Points on a hilly landscape, in no order, each with its height.
From any point a climber steps to the highest of the 4 points nearest to it. It stops when none of these is higher. Distance is the straight distance between rows; heights are no part of it.
<473> (h 617): [-26  14  12  -2  -9  -5 -14   9]
<564> (h 603): [ 57   9 -68  23 -15 -34 -21   7]
<425> (h 147): [ 61 -29 -14 -14 -16 -33  32   6]
<416> (h 693): [ 36  -2 -28  28   5 -11   3  -9]
<120> (h 606): [ -9  -4  35 -14  -9  -1  -1  -3]
<16> (h 522): [-55   6  27 -21  12  50   6   5]
<678> (h 513): [-48  -2  25   1  -5  24   6  -2]
<284> (h 597): [ 56 -12 -28  20 -24 -23   1   0]
<591> (h 123): [-42 -10  34  -2  -6  20  20   4]
<616> (h 702): [ 54  -3 -43  28 -20 -28 -18   4]
<49> (h 411): [ 65 -23 -24   3 -23 -25  18  -4]
<100> (h 822): [-20  32 -14   5  -4  -1  -7   8]
<207> (h 428): [-20 -14  52 -22  -8   3  29   4]
<144> (h 770): [ 18 -23   4   5  16 -31  15   7]
<439> (h 541): [-50  25  10  -6   2  64 -33   5]
<342> (h 29): [-29  -4  40 -10 -12  10  22   3]
<790> (h 622): [-52  12  -6   6   5  23 -24  -3]
<770> (h 648): [ 42  -9 -22  25  -5 -20  16   1]
<566> (h 588): [ 19  43 -29  16 -10   7 -21 -15]
<244> (h 467): [ 43 -15 -14  10  -1 -27  25  12]
<414> (h 812): [ 10 -21  20 -10  14 -21   1  -8]
<798> (h 616): [  7  -5   8 -12  15 -19  -2  -5]
<691> (h 793): [ 14 -29  15  -5  18 -26   6  -1]
<246> (h 554): [-52  14  20 -18   6  60  -6   2]
<240> (h 470): [ -5  12  14  -9   0 -10 -12   4]
<289> (h 896): [ 10 -37  37 -10   9 -18  15 -13]
<582> (h 760): [ 30  26 -32  23   3   0 -20 -24]
<236> (h 729): [ -3  49 -25  13  -9  11 -10   0]
<194> (h 722): [ 33  17 -49  31   7  -9 -34 -20]
<539> (h 540): [-61  -3  34 -33  19  42  12  10]
<682> (h 802): [ 20 -43  26   2   7 -33  16  10]
<709> (h 744): [  7  -9  21 -17  10 -17  -4  -6]
<581> (h 600): [-50  11   0  -4   5  40 -29 -11]
<157> (h 552): [-49  29  -5  -8   6  55 -40   0]
<115> (h 515): [-55  -8  32 -13  10  33  20   5]
<210> (h 696): [ 16 -14  -4   3  20 -25  12  -2]
<792> (h 523): [-52  30  22 -10   2  71 -18  11]
<243> (h 683): [ 27  15 -25  18   8  -5   0 -21]
<771> (h 678): [-38  19  -4   6  -4   6 -17   6]
<727> (h 398): [-28 -11  55 -22  -4   3  38  11]
<589> (h 536): [ 47 -36   5 -15  -7 -40  29  21]
<15> (h 866): [ 41   7 -55  37  -6 -23 -29  -1]
<302> (h 343): [-51 -16  40 -17   1  18  29   9]
<152> (h 706): [ 47  -5 -32  30 -10 -14   1  -4]
<320> (h 478): [-48  18 -15   2   8  24 -25   2]
<77> (h 529): [-50  31   8  -7   0  63 -38   9]
<710> (h 317): [ 67 -42 -24 -11 -16 -38  29 -18]
<245> (h 445): [ 48  13 -69  35  -7 -31 -24   7]
<536> (h 774): [-62 -29  53 -29  10   7  29  18]
<343> (h 477): [ 42 -25  -6  -3  -5 -30  29  17]
<452> (h 526): [-22   1  26  -4 -14   3 -11   4]
<214> (h 772): [  3 -15  33 -18   6 -10   1 -11]
<711> (h 591): [-45   0  17   4 -11  18 -10  -1]
<356> (h 381): [  8   8   2 -14  15 -14  -1  -1]
<335> (h 532): [ -1   3  18 -17   1  -9  -8   1]
<551> (h 460): [ 53 -16 -19  12 -17 -25  19   4]
<757> (h 627): [-7 25 -2 -7  1 -6 -8  5]
<297> (h 484): [ -5 -15  51 -23  -4   1  21  -6]
<743> (h 640): [ 19  32 -22   7   1   4  -2 -16]
<36> (h 589): [-50   8  10  -9   1  49 -14  -6]
<749> (h 745): [ 42   1 -42  37 -10 -22 -22  -5]
<733> (h 560): [-61 -19  41 -30  16  24  23  14]
<500> (h 615): [ 20   2 -15  10  14 -12  11  -6]
<102> (h 342): [ 70 -36 -29  -7 -22 -32  21 -14]
<408> (h 567): [-51  20  14 -14   4  61 -21   0]
<489> (h 494): [  8  23  -7  -8   9 -10  -1  -1]
<239> (h 768): [ 29 -38   9  -1   3 -38  19  17]
<72> (h 595): [  8  33 -14   1   7  -3  -4  -7]
<671> (h 614): [ 33  10 -42  35  -1 -10 -25 -19]
<541> (h 278): [-38  35 -27  16   2  14 -16   3]
<5> (h 662): [ 23 -10 -13   9  15 -22  16   0]

For each start below, name the point where the climber stops.
<539>: <536>
<320>: <100>
<240>: <100>
<16>: <100>
<207>: <414>
<678>: <100>
<727>: <414>
<589>: <289>
<591>: <536>
<102>: <15>
<343>: <289>
<49>: <15>

Call two points neighbours if one is among the 4 nearest of the other. Go from one point of each pair to the other, from neighbour to neighbour, staying as high as possible. Name the lowest point that can't be avoided.
<100>, <15>: <743>
<414>, <582>: <500>
<15>, <582>: <194>
